Points, in no order, along strands that fork, close into loops and pass close to each other.
In the rows, 100 means zero.
Two points are linked if the straight distance between their rows is under 72.4. Some points are linked to none.
pezu: 94 113 116 114 97 80 79 98 100 93 102 76 112 101 90 82 116 99 94 99 91
 88 97 94 115 85 81 113 97 103 120 99
Tati: 86 105 116 117 95 73 90 107 79 111 107 105 121 67 90 75 112 113 91 105
 90 127 100 88 85 111 90 124 96 87 116 97
sem: 103 104 92 109 113 105 116 107 117 92 102 66 99 101 90 91 144 105 91 107
 100 99 91 91 143 86 111 85 89 77 100 84
Pok: 116 108 80 104 103 84 92 102 75 89 99 99 102 87 100 77 103 99 78 118 98
 87 97 112 111 104 95 98 107 100 121 79
Muri: 114 117 115 91 90 60 74 118 78 106 109 104 96 82 92 86 83 84 84 106 91
 89 129 108 72 105 96 95 92 93 118 113
difoz: 102 91 122 100 110 62 77 124 92 90 98 93 96 92 91 112 84 112 101 118 82
 66 104 97 84 123 117 69 94 76 89 91
Bur: 83 139 97 92 89 103 96 70 83 75 90 104 103 108 93 94 110 112 118 99 112
 104 98 102 115 87 96 138 112 118 95 101
famo: 96 135 121 107 81 109 100 83 142 98 96 88 127 96 92 108 128 91 106 82
 105 104 86 92 119 114 97 100 103 94 97 93
Gini: 101 120 103 95 122 122 122 105 99 103 136 83 83 96 100 86 125 92 91 100
 106 100 100 89 115 105 115 124 105 99 99 78
noru: 89 114 114 119 72 88 102 95 99 101 122 104 113 96 88 95 109 91 68 89 105
 107 129 90 95 83 72 100 79 88 131 116
siv: 105 77 106 81 120 115 120 121 104 96 113 111 86 133 99 112 81 101 104
 103 104 80 115 109 78 116 108 84 88 88 93 118
dekot: 92 97 105 94 73 112 100 92 133 133 89 96 115 105 124 104 96 86 108 77 92
 116 106 97 111 114 123 109 113 108 107 100
tugu: 115 99 82 114 91 90 83 91 81 92 68 116 93 87 112 103 73 110 93 105 111
 95 98 112 99 75 98 72 111 113 118 113
zamo: 98 120 102 95 111 90 107 108 96 98 94 61 99 99 95 85 140 132 96 114 99
 91 89 98 117 91 103 89 85 91 87 95
Mugav: 85 75 95 115 134 90 111 101 76 89 110 123 109 103 80 110 95 110 105 96
 102 110 84 110 89 113 97 105 87 83 94 117
dilop: 115 89 64 93 100 87 108 106 88 101 95 93 76 76 113 93 124 109 104 122
 106 106 91 110 129 90 112 110 98 88 88 73
megus: 97 82 96 130 98 115 109 74 94 87 86 127 115 99 81 114 102 90 96 85 105
 116 88 110 108 77 73 87 77 88 99 123
Mupek: 85 98 106 110 71 91 90 86 119 100 81 79 111 107 106 114 99 118 117 94 91
 127 98 77 92 88 95 88 103 104 101 111
pured: 121 110 86 107 108 111 92 101 98 103 87 77 90 98 96 66 106 91 82 110 95
 91 100 96 128 86 112 99 116 114 106 82
Vimet: 115 100 90 87 115 98 112 118 81 89 124 82 83 113 121 101 97 105 83 116
 106 77 108 94 86 116 93 85 101 90 108 86
vab: 108 134 104 103 82 148 118 88 109 108 91 117 110 110 127 103 92 97 105
 82 116 109 110 109 96 81 82 114 102 122 99 112
Kol: 103 99 101 93 75 77 106 104 105 113 102 89 96 121 117 86 103 105 95 105
 78 136 120 76 88 87 117 103 100 91 112 113
kov: 94 77 98 80 91 94 92 85 107 92 103 96 84 119 117 129 80 114 103 109 88
 87 108 78 85 105 107 68 109 103 99 115
likuz: 120 81 79 78 96 122 126 104 100 91 97 111 91 116 108 102 110 75 92 102
 95 87 101 120 122 84 95 116 99 89 96 81
Gafoz: 92 91 90 118 112 98 66 76 73 97 85 121 98 84 79 112 76 90 78 102 107 99
 103 111 98 71 91 74 101 121 127 117
Gere: 105 91 104 95 105 109 85 86 102 111 106 107 77 86 97 121 109 85 123 86
 117 70 90 115 97 107 69 100 94 107 87 97
kolad: 117 104 99 105 71 103 117 110 116 117 113 104 95 118 122 87 96 85 83 92
 97 126 132 90 91 91 98 99 82 83 109 105
Zif: 127 102 113 99 106 61 80 110 89 103 82 89 96 102 111 90 77 128 66 121 82
 88 104 88 98 81 116 73 121 91 102 118
Teti: 107 120 109 121 97 102 106 101 90 100 136 116 105 93 98 86 107 95 77 86
 112 100 108 96 100 96 69 109 74 91 107 107
sive: 90 107 112 108 81 114 106 89 110 83 142 118 95 76 110 126 110 93 117 82
 127 100 92 91 99 115 76 113 93 100 85 89
sefo: 97 116 115 105 113 74 80 119 89 80 100 103 97 86 87 93 72 105 98 99 86
 77 116 122 67 121 133 61 88 76 96 105
Mibo: 99 107 127 91 81 129 108 108 124 107 102 87 115 121 112 121 120 82 82 82
 97 83 118 98 121 100 83 104 105 105 120 97
dogep: 98 134 107 103 109 103 96 92 82 96 127 114 108 99 96 92 91 122 88 92 117
 105 109 105 79 123 69 87 78 97 96 118
kipuv: 95 105 98 91 89 70 102 108 90 101 97 102 104 109 104 74 72 100 106 112
 83 124 130 86 73 113 123 104 104 93 111 115
tav: 110 98 83 83 86 127 106 102 97 109 81 95 85 110 118 82 110 90 87 104 100
 113 112 104 125 63 111 127 118 124 117 108
Kiber: 92 119 99 111 146 114 106 88 83 83 97 92 109 120 89 98 81 112 89 118 89
 95 89 111 98 93 92 104 105 109 114 115
tukup: 119 94 92 92 75 72 79 100 89 103 76 110 87 98 121 94 80 111 86 103 99 93
 109 94 101 74 116 80 123 109 110 115
nari: 103 116 130 113 78 111 94 83 134 99 106 98 121 110 93 114 115 82 96 73
 97 90 102 98 108 103 73 99 98 88 110 106
vival: 109 104 89 97 60 106 114 95 132 91 107 90 86 86 117 132 116 97 111 102
 108 97 105 116 105 91 79 90 81 97 95 99
ninu: 121 85 109 95 109 98 100 116 119 128 92 100 108 109 83 93 103 82 89 93
 90 83 95 116 95 111 94 97 96 72 81 102
nevom: 85 99 123 73 103 127 112 103 107 105 116 95 91 118 103 128 127 96 121 93
 105 92 111 93 109 102 95 144 104 111 99 97
sogus: 81 110 75 89 100 120 121 89 124 92 85 107 96 102 105 123 115 118 142 108
 106 120 93 113 108 106 121 110 95 116 77 102
Pupu: 102 111 103 108 93 160 130 98 107 82 98 132 105 114 117 108 96 95 103 77
 110 108 98 105 106 80 70 94 96 102 80 101
nenup: 82 100 98 105 85 70 80 96 81 95 83 106 124 59 72 82 94 109 80 113 84 109
 96 89 89 114 86 110 106 105 124 89
Kofu: 105 87 110 131 115 105 75 84 98 120 102 119 104 88 81 102 84 83 107 83
 103 100 83 115 87 101 86 84 88 101 89 109
katu: 90 97 109 100 72 113 99 81 107 85 135 98 89 91 109 133 113 74 105 82 118
 85 110 97 104 107 73 117 102 108 114 88
Rafub: 73 118 123 119 117 104 96 88 94 81 107 80 117 95 104 101 107 126 109 104
 100 105 72 70 104 110 99 110 113 119 106 82
sagim: 104 119 114 118 111 136 126 106 132 103 92 103 111 115 100 98 123 109 79
 81 122 108 98 95 135 70 90 103 98 100 97 103
sop: 104 100 104 107 114 102 102 109 77 100 110 139 90 101 97 110 96 75 86
 104 112 84 126 118 74 100 93 62 68 96 90 110
fetak: 114 84 97 83 116 99 101 118 95 135 111 80 71 85 113 70 107 92 96 109 95
 110 93 85 112 90 126 104 107 101 81 80
ropo: 129 86 63 86 106 98 119 116 86 97 108 105 80 98 110 93 112 83 94 118 99
 95 93 119 111 98 102 108 96 74 93 70
gagiz: 75 88 90 102 59 75 83 77 95 95 113 91 92 85 97 121 112 68 91 103 103 91
 109 101 117 92 80 95 90 87 119 95
filet: 124 82 96 123 69 123 107 101 128 118 101 109 109 89 117 104 95 68 75 78
 111 113 109 90 116 82 97 110 105 99 123 93
pogi: 91 111 100 100 95 95 84 84 108 84 78 83 102 97 92 115 101 103 128 102 99
 87 81 110 106 101 94 99 114 122 94 97
nafa: 116 121 100 119 128 110 99 120 101 107 115 91 103 102 112 88 108 119 79
 99 116 73 89 114 100 97 59 83 92 92 103 90
Tufen: 111 70 110 101 114 72 84 131 87 124 87 93 94 88 98 101 112 122 97 100 99
 106 87 104 90 87 88 94 95 79 84 114
rek: 95 128 93 97 110 84 110 109 64 86 85 119 115 90 90 96 99 132 90 105 108
 111 104 122 79 106 101 106 96 91 98 122
fiku: 89 103 88 87 108 98 128 90 104 76 97 98 104 132 80 99 110 94 113 118 92
 101 102 103 109 114 119 117 95 89 90 101
tanod: 87 70 89 103 105 96 84 87 79 106 125 120 81 88 94 124 85 72 110 98 114
 95 106 105 86 112 105 83 101 117 100 94
rika: 96 77 97 100 78 132 119 101 121 117 111 139 97 81 100 118 90 60 116 71
 111 97 103 123 89 108 88 103 93 97 84 91
Tadi: 104 91 103 105 108 139 141 106 111 91 90 113 108 117 104 111 125 103 89
 84 105 125 108 90 126 70 104 113 99 93 102 105
kosoz: 124 94 107 110 120 104 85 106 116 138 80 100 120 113 84 81 66 80 90 109
 77 103 91 112 99 102 125 105 113 101 96 116
Gesu: 109 121 104 81 124 135 94 106 112 111 99 78 100 108 121 97 101 95 116 94
 102 71 94 105 106 106 94 97 116 124 94 88
vukam: 87 94 89 108 66 100 93 67 97 78 115 99 93 88 95 120 112 63 89 90 121 74
 106 92 122 92 79 110 96 103 128 85
putu: 100 82 84 78 71 124 127 90 111 97 87 110 106 111 122 126 107 89 106 94
 102 98 109 118 122 92 99 110 101 104 105 85
Saz: 115 118 107 82 88 73 92 128 80 109 101 96 97 82 109 88 108 117 79 114 99
 91 122 107 77 114 85 75 91 88 108 113
guv: 107 116 99 90 81 114 118 97 126 98 115 113 102 79 104 136 122 82 118 85
 117 101 100 122 110 101 74 119 82 91 75 90
popep: 97 100 94 104 123 64 104 115 93 84 96 94 118 97 79 86 74 101 90 119 72
 99 103 95 82 130 138 87 112 88 104 84
mopa: 81 118 108 99 95 90 83 82 72 87 94 116 108 95 77 96 91 109 101 95 100
 113 92 111 100 84 77 125 102 110 103 125
Desiz: 95 89 105 111 118 86 99 117 78 104 98 99 120 99 91 103 92 126 74 113 85
 119 108 103 73 113 90 77 82 80 116 127
siful: 100 80 101 102 120 102 111 102 81 102 128 130 85 97 86 97 101 90 105 92
 103 108 98 116 89 101 94 132 85 92 87 103
suzas: 81 96 108 86 78 53 86 105 89 92 101 96 101 70 109 113 75 120 114 112 92
 107 112 80 75 122 112 78 101 109 97 95
dag: 100 75 90 129 109 104 81 94 71 113 110 110 98 80 101 98 85 104 69 94 106
 107 111 97 90 87 81 85 93 106 126 111
Duveb: 110 84 87 85 108 70 92 115 77 104 88 96 82 83 107 108 115 118 115 126
 100 93 87 105 109 96 112 115 103 97 76 84
fim: 75 127 108 99 86 71 83 101 92 97 93 102 110 75 89 102 76 115 125 96 102
 100 109 97 55 115 99 75 103 114 101 105
Kuri: 80 114 99 123 109 107 100 72 108 86 73 93 117 114 81 97 107 114 101 97
 88 129 80 89 116 83 105 106 107 101 109 118
dibob: 72 119 132 107 109 109 106 84 110 95 112 78 111 100 87 87 110 102 113 93
 85 114 96 60 110 107 124 114 112 124 99 88
retuk: 109 120 102 111 100 136 114 96 115 99 119 127 109 101 102 97 97 75 87 71
 110 117 90 97 114 109 95 131 104 100 98 89
noles: 108 86 78 76 80 113 108 80 98 76 105 112 83 102 115 141 84 84 111 116
 109 71 114 113 100 107 100 66 98 114 94 91
vesaz: 101 90 110 104 85 87 86 86 124 90 94 82 116 92 83 91 123 83 107 102 74
 90 88 86 129 112 114 107 110 98 95 72
Lofil: 111 113 97 84 124 115 131 115 102 96 113 108 95 138 96 103 88 85 94 117
 89 77 110 120 79 117 101 98 92 89 98 107
gipo: 87 94 110 86 107 108 109 114 143 117 106 84 104 103 84 98 123 96 124 102
 88 95 91 102 120 135 121 99 99 88 74 81
vegi: 104 106 110 111 93 123 102 80 91 89 109 117 99 111 93 97 96 80 86 84 112
 107 96 92 115 87 90 141 108 113 112 107
buvob: 108 92 87 79 82 84 100 113 92 103 96 110 74 85 111 125 101 112 120 102
 116 105 104 119 83 95 94 93 80 101 83 103
fupu: 98 69 93 86 97 84 102 109 97 105 98 100 75 89 114 126 112 118 130 117
 107 109 82 103 104 88 113 117 94 113 79 101
nufek: 90 122 138 84 93 123 101 104 115 107 110 87 106 106 106 117 129 95 102
 81 113 83 102 87 124 106 94 132 118 114 99 90
Tese: 96 101 100 89 88 88 94 92 110 102 100 130 105 103 72 101 68 62 108 87
 103 82 115 128 84 133 122 93 104 100 96 112
Fidol: 94 103 85 92 71 108 79 76 104 86 88 92 91 108 118 114 76 89 92 98 105 74
 120 98 98 94 85 68 117 123 122 101
Nid: 89 129 109 100 117 87 94 108 81 98 107 115 94 97 87 86 60 111 119 94 106
 113 107 113 69 116 120 118 106 113 92 120
goli: 118 86 88 101 108 74 95 97 86 96 59 111 100 102 87 90 86 101 106 110 90
 116 82 104 104 94 135 100 112 101 91 108
vuv: 93 124 94 121 74 78 115 95 91 91 106 106 128 105 92 82 113 99 75 102 98
 126 114 99 110 85 90 123 86 85 131 111
Dibor: 106 76 102 88 105 60 95 129 76 116 88 93 96 87 108 87 105 133 92 121 96
 112 83 89 98 99 121 103 110 92 83 100
Rovar: 105 91 99 98 113 94 89 97 79 109 107 117 87 90 90 95 99 87 124 89 113
 103 84 121 96 100 99 144 97 113 87 102
bom: 109 130 87 122 106 108 105 96 107 103 81 112 106 96 105 79 89 108 110 83
 120 121 85 114 96 95 96 96 97 101 86 99
fivi: 120 109 109 91 115 83 99 110 104 109 102 84 105 123 111 80 71 103 70 120
 77 87 111 91 90 106 124 77 112 89 104 107
zekim: 128 108 90 97 93 83 72 112 90 111 103 89 83 79 128 75 81 96 99 112 102
 95 96 90 97 112 116 83 119 111 85 73
Puzi: 103 112 101 117 98 125 95 88 118 116 103 126 123 92 94 86 92 72 108 75
 108 106 76 118 101 122 104 125 105 113 85 86
mutu: 89 75 85 115 85 95 116 74 83 85 101 125 110 92 87 115 112 83 95 96 104
 115 103 105 102 87 83 94 84 85 119 102
Zesi: 115 85 94 116 73 128 113 93 131 108 98 101 125 105 112 112 98 79 78 87
 86 100 103 95 121 109 95 74 101 84 119 85
Rokun: 104 70 108 124 75 94 95 102 106 102 110 103 108 96 96 107 107 80 83 82
 110 123 103 82 121 78 106 119 107 98 129 101
nimol: 96 121 111 105 99 117 76 93 117 98 89 73 104 107 112 93 110 102 125 89
 99 84 86 90 109 103 94 95 122 133 97 86
nuvip: 98 109 112 101 101 96 91 88 123 106 113 105 114 112 74 79 71 74 111 97
 90 88 100 114 79 142 110 109 117 103 102 99
Dap: 109 95 91 79 83 125 111 105 115 105 80 86 88 123 130 99 103 103 81 101
 103 90 119 87 126 77 106 104 110 117 117 103
mulu: 101 93 86 101 89 106 81 93 94 84 94 77 89 116 125 102 92 106 87 101 100
 76 109 81 121 74 92 96 122 121 134 97
Midov: 90 99 73 89 86 91 113 89 108 81 69 100 100 112 104 119 88 115 134 112
 104 118 94 108 97 94 122 104 101 108 85 121
zofi: 84 136 104 95 101 75 91 93 77 78 100 117 117 90 76 111 103 125 97 106
 110 99 105 119 74 118 86 93 78 89 99 126
nomiv: 98 115 109 124 92 105 83 75 85 95 106 108 112 104 86 95 77 95 86 98 96
 114 104 101 106 80 86 130 106 115 129 124
Pim: 75 77 99 90 86 110 88 83 101 114 118 121 86 108 103 124 83 60 101 93 100
 102 122 98 76 99 97 79 86 119 102 104
givar: 95 80 116 114 141 97 81 102 87 105 99 86 100 91 95 92 92 104 113 104 95
 89 74 95 107 99 96 112 115 115 97 89
zodos: 98 87 114 97 100 65 78 116 89 96 102 91 93 84 114 109 73 133 105 117 83
 81 98 77 80 126 111 80 109 95 86 79
Gafa: 88 98 101 102 88 115 107 76 107 97 107 114 97 119 95 112 86 85 105 90 98
 107 113 96 80 100 87 85 84 102 104 123
zos: 87 59 93 112 116 82 88 97 82 88 107 106 94 89 103 130 87 127 98 107 95
 109 95 89 80 123 106 58 92 88 98 103
Kad: 104 65 84 102 91 81 80 94 77 92 125 108 89 81 105 123 91 94 96 110 97 92
 104 101 97 117 97 75 94 94 98 83
luk: 103 76 96 147 107 101 95 82 77 104 106 108 106 98 93 97 71 97 81 105 88
 122 102 98 99 74 87 112 98 110 130 120
Sugi: 87 125 99 81 107 91 124 112 78 95 97 88 103 111 110 81 120 137 94 114
 112 116 109 88 98 84 96 116 97 103 109 114
nezez: 88 118 105 72 133 117 126 110 113 109 95 74 94 123 90 83 120 107 103 109
 93 93 94 102 97 102 130 91 99 98 84 108
Pami: 90 77 92 97 102 87 98 119 82 91 97 85 100 108 116 100 124 132 74 107 109
 98 103 88 123 69 78 111 95 91 122 110
Sunes: 119 124 113 102 99 74 77 110 100 98 89 107 106 94 83 91 75 87 97 103 85
 86 118 119 71 106 121 82 94 87 102 115
peli: 82 111 95 115 121 100 88 104 71 89 96 106 117 75 87 81 115 128 73 106
 114 104 77 99 114 102 83 116 103 99 108 105
faku: 103 108 103 101 101 80 80 112 91 118 92 88 90 68 109 66 101 108 119 112
 105 106 96 89 92 104 104 103 104 118 95 72
zedag: 114 118 97 106 101 125 100 105 114 104 113 81 92 91 102 72 119 77 86 90
 106 98 100 88 129 102 113 101 114 112 103 69
neb: 87 147 95 93 87 92 107 102 83 93 98 95 104 89 103 73 122 122 100 104 115
 108 104 98 115 82 93 128 97 111 103 97
Ribe: 102 88 95 103 139 108 91 104 86 101 90 79 91 102 101 89 95 112 110 112
 102 88 75 92 105 102 130 90 117 117 88 88
lezes: 83 108 84 110 97 97 75 113 82 94 104 101 123 69 99 78 109 127 64 103 118
 94 103 93 104 93 80 116 101 112 123 119
zado: 95 92 83 90 93 59 101 99 90 76 64 110 93 97 99 107 83 118 121 120 97 111
 100 108 93 104 150 97 105 95 90 112
Dotob: 70 80 86 113 84 82 86 68 95 92 104 109 102 90 88 129 106 85 94 92 106
 108 98 101 103 98 83 66 75 88 113 98
kobu: 111 126 96 75 108 90 104 108 100 93 78 68 80 103 95 89 117 124 110 132
 98 77 94 102 108 101 115 74 101 103 74 92
Sorop: 82 89 104 113 135 101 107 103 126 101 103 92 106 107 76 89 111 111 124
 105 93 105 74 94 100 125 119 89 100 85 78 85
tadog: 104 91 87 111 90 70 77 83 82 84 91 101 117 76 78 93 92 94 87 109 87 95
 87 100 100 110 97 88 108 98 118 81
taz: 123 100 102 108 101 115 88 119 123 119 107 86 90 96 120 91 111 96 87 85
 111 78 97 102 103 98 77 87 95 90 100 75
bufin: 87 127 93 93 105 130 126 92 112 93 79 89 88 110 96 94 130 111 119 93 113
 120 94 101 120 88 116 112 96 103 84 109
Tedin: 118 133 99 113 105 137 114 92 126 91 122 118 97 88 108 96 109 93 100 74
 128 102 82 96 118 109 92 116 102 95 85 70
nilag: 89 91 83 92 87 81 83 117 77 94 95 85 103 88 112 86 122 136 83 113 105 86
 106 78 117 89 93 115 107 114 120 98
sol: 104 67 113 93 106 86 94 105 95 110 108 94 88 127 122 109 82 128 85 108
 71 100 106 75 96 88 103 89 108 97 102 118
bal: 79 108 99 125 100 112 101 78 101 68 124 93 113 102 106 109 99 112 119 91
 103 110 82 78 104 123 100 102 109 106 111 82
nozum: 100 74 103 93 112 121 127 110 119 114 98 121 123 119 81 108 97 76 98 88
 82 90 103 123 100 106 85 96 84 74 88 114
zuv: 105 94 103 99 103 99 115 114 106 98 129 86 87 96 109 108 132 97 99 95
 102 114 103 75 114 95 108 119 107 84 106 73
funul: 97 101 103 87 132 129 106 110 118 109 94 78 92 128 116 105 90 114 111
 108 104 86 85 100 94 110 117 89 107 113 94 94
kefo: 104 93 97 102 121 78 103 113 108 93 105 102 108 111 68 79 87 74 101 116
 86 86 99 114 86 134 127 98 103 85 97 91
desu: 106 97 92 60 87 90 111 113 93 103 110 103 77 105 98 124 113 97 131 115
 103 85 119 122 92 100 90 120 86 94 83 113
nuf: 109 66 101 105 106 74 88 108 104 116 81 108 98 102 82 82 74 85 104 101
 87 116 90 107 93 106 132 111 114 95 88 109
Lupip: 127 77 109 89 108 94 96 123 113 130 91 103 89 108 100 94 111 103 97 86
 94 102 97 105 94 83 91 106 83 73 79 105
lere: 98 100 87 111 125 90 121 117 105 111 102 84 97 98 95 82 114 118 111 116
 101 117 78 98 99 114 132 79 89 79 73 83
lerur: 107 91 109 91 96 102 87 106 91 120 112 90 88 107 112 95 97 81 102 92 98
 95 114 102 93 94 90 120 111 112 112 103
teno: 115 101 105 97 130 124 102 106 113 121 90 87 124 120 89 83 83 71 93 116
 81 88 90 121 110 117 122 107 117 115 103 110
mugo: 108 121 98 97 113 75 102 119 79 92 98 98 109 98 106 78 69 104 83 123 84
 111 116 84 73 120 132 90 109 97 116 93
fabi: 124 89 102 116 91 100 73 104 119 108 100 91 88 80 110 105 101 104 107 88
 105 77 83 100 104 112 87 62 98 85 85 83
Lofev: 92 116 91 94 119 97 117 86 90 85 98 113 114 120 71 76 99 91 100 120 89
 114 95 108 104 102 127 128 106 103 104 106
gupi: 105 79 83 111 118 131 111 82 97 97 85 120 99 111 107 104 84 87 113 91
 103 99 91 109 99 95 101 105 113 113 97 101
varos: 82 92 114 113 135 100 93 95 71 92 113 104 116 97 80 99 110 122 89 98 102
 106 73 105 102 104 78 120 94 82 102 108
Deg: 96 124 111 70 104 106 106 107 95 85 115 89 83 122 99 110 116 96 121 108
 99 82 111 100 96 99 84 126 94 94 103 105
Bap: 86 83 115 83 93 83 92 110 115 101 106 93 100 107 98 99 88 102 131 105 94
 91 96 88 88 125 112 109 108 121 84 94
kigi: 108 62 98 124 116 102 82 97 100 98 96 92 86 100 103 129 91 113 112 89 98
 87 82 97 92 114 93 60 101 99 85 98
dera: 104 64 111 89 68 115 97 107 124 118 93 108 87 95 114 131 117 87 94 72
 117 97 106 99 114 64 79 102 93 88 98 108
daz: 103 56 118 116 121 99 79 98 102 111 102 84 103 122 89 107 82 104 87 104
 72 99 98 87 92 94 104 87 102 97 106 120
zamiz: 87 127 80 82 110 89 120 114 76 90 93 100 109 86 105 93 111 148 104 130
 110 127 100 99 80 119 104 101 90 99 95 109
Zak: 108 114 110 68 100 90 95 106 106 108 87 72 84 114 116 83 108 114 105 117
 83 85 112 78 104 94 118 92 111 110 84 94
savi: 111 67 94 94 67 127 112 108 116 108 109 119 87 94 116 115 98 83 89 80
 107 103 118 94 106 74 72 73 92 97 94 94
zetab: 99 80 127 116 136 88 70 100 83 100 99 79 106 102 87 105 82 107 93 103 78
 78 90 91 86 99 86 86 112 105 109 109
lisal: 107 94 81 97 91 103 115 117 104 99 108 98 83 107 143 106 105 137 100 105
 112 113 113 88 99 81 86 83 85 93 106 95
Retav: 121 127 103 100 107 87 86 104 72 108 88 112 82 80 100 89 95 107 116 100
 123 92 90 127 84 93 91 118 101 114 84 103
Ruvid: 112 85 87 87 96 97 85 88 111 95 80 117 100 93 90 109 71 74 116 100 99 83
 98 120 100 123 122 87 122 108 97 101
Lekin: 110 125 109 95 93 81 93 120 104 113 104 93 94 93 104 92 121 116 107 106
 105 91 109 112 80 108 66 92 77 80 85 101
feze: 103 81 114 84 100 94 96 105 106 108 107 68 77 119 120 105 103 120 102
 113 82 88 87 65 113 94 108 93 116 109 95 87
zanu: 118 126 87 98 128 110 107 134 90 106 119 82 88 96 131 83 103 125 87 109
 114 94 102 94 85 109 86 80 97 97 107 84
Vinup: 105 84 84 128 103 104 99 95 109 102 95 93 105 95 113 91 100 116 94 103
 98 122 87 85 102 100 107 86 104 96 113 86
lali: 87 92 94 101 105 119 136 106 122 96 101 118 115 123 81 109 109 94 115 91
 95 109 94 107 99 108 105 112 88 79 86 107
mimek: 110 88 88 102 131 118 105 117 109 124 108 84 82 86 105 83 120 106 100 99
 102 110 84 93 114 94 115 90 107 79 74 71
reken: 77 103 108 93 107 107 103 74 103 92 109 117 113 134 74 106 78 83 97 102
 81 92 122 106 82 106 99 107 88 103 108 134
nug: 100 76 89 97 86 121 104 102 124 133 103 128 115 84 98 98 92 71 114 75
 101 96 90 114 100 131 114 108 108 97 88 82
Vufot: 91 108 111 97 136 125 111 89 105 113 98 97 111 117 70 75 93 90 91 109 88
 104 81 106 107 102 125 124 113 112 88 99
dob: 102 84 107 108 118 79 96 119 84 112 75 107 104 96 103 106 98 123 93 104
 108 114 96 112 75 94 97 79 76 77 93 131
bazep: 104 122 74 88 98 116 115 89 109 101 100 109 90 103 104 79 91 90 123 106
 111 120 103 104 94 123 142 106 115 119 91 89
Zari: 90 103 100 77 111 133 136 89 110 98 88 94 104 116 87 106 140 99 96 89
 100 101 99 104 135 84 114 121 96 96 95 96
gifed: 120 90 85 87 74 120 114 111 123 120 105 122 90 80 119 110 86 73 113 89
 113 106 116 118 86 94 83 87 90 93 83 87
rosed: 88 88 116 110 106 77 103 114 89 107 116 91 99 93 97 85 118 95 102 102 85
 119 98 76 95 106 108 126 99 89 101 86
kavid: 73 109 118 116 103 104 96 82 100 90 86 87 115 111 78 89 104 101 106 100
 83 127 93 79 114 81 118 133 111 129 108 109
dazib: 84 118 117 106 89 73 88 99 105 101 85 96 106 101 95 97 87 115 123 93 90
 118 98 92 65 100 92 87 98 105 96 121
Bugam: 93 102 100 121 100 107 105 68 105 74 87 108 117 105 86 110 114 104 111
 90 103 108 74 109 117 89 88 119 96 83 93 108
suniz: 96 138 106 91 119 89 95 113 78 110 85 95 91 73 105 67 109 116 103 108
 112 93 96 102 98 99 103 112 104 122 97 90
liga: 99 84 118 96 75 103 118 108 117 105 110 103 101 99 97 127 121 86 93 68
 119 115 113 82 115 78 86 126 109 99 118 108
muki: 113 128 95 96 76 116 125 113 109 106 88 115 100 105 117 84 99 91 93 91
 112 122 121 113 93 71 85 111 88 98 102 115
tokol: 101 79 92 86 78 104 80 81 100 93 102 93 72 94 121 140 79 104 110 101 113
 73 112 94 101 91 91 74 102 124 110 99
gal: 89 108 106 93 79 99 99 87 141 97 93 83 120 103 82 115 128 86 135 97 81
 92 90 104 116 125 115 97 102 93 81 85
riki: 108 115 105 87 112 131 119 93 95 89 111 124 113 132 85 93 70 75 92 102
 91 81 124 120 90 116 97 101 98 107 109 114
Nafu: 87 87 105 115 92 110 110 91 107 93 99 92 100 120 111 121 102 108 99 84
 98 112 110 89 90 83 77 85 86 99 115 119
nadak: 96 108 89 80 46 112 114 93 125 94 89 91 99 110 130 136 112 95 104 99 101
 109 111 100 114 84 95 95 98 110 103 101

A tip is a point with one link. Name the tips that can be reached along the links from each point below, in the order of the rows.
nafa => siv, Vimet, Lekin
zado => sagim, fetak, Desiz, vesaz, bal
funul => sem, tav, pogi, noles, nezez

A piece is all that can be reached along the links. How many separate loops has the piece of each point below (a circle has one, a figure eight two, a Y none), and how many tips (points with one link)?
Mupek => loops 0, tips 3
dogep => loops 0, tips 7
fetak => loops 0, tips 5
kov => loops 0, tips 5
pured => loops 1, tips 0

Name the points in between on the shortest way along the links from the first point to the second, in order.
Lofil / zanu => riki reken Gafa Pim tanod Kad zos kigi fabi taz nafa
Bugam / nufek => megus mutu Dotob gagiz vukam katu sive guv vival nadak putu likuz ropo dilop Duveb fupu buvob desu Deg nevom
nug / siful => Puzi retuk vegi nomiv mopa Bur neb suniz Retav Rovar
zanu / Saz => nafa taz fabi kigi zos Kad tanod Pim Gafa Nafu Mupek dazib fim suzas zodos difoz sefo Sunes Muri
tugu / zofi => Gafoz dag luk nomiv mopa Bur neb Sugi zamiz rek
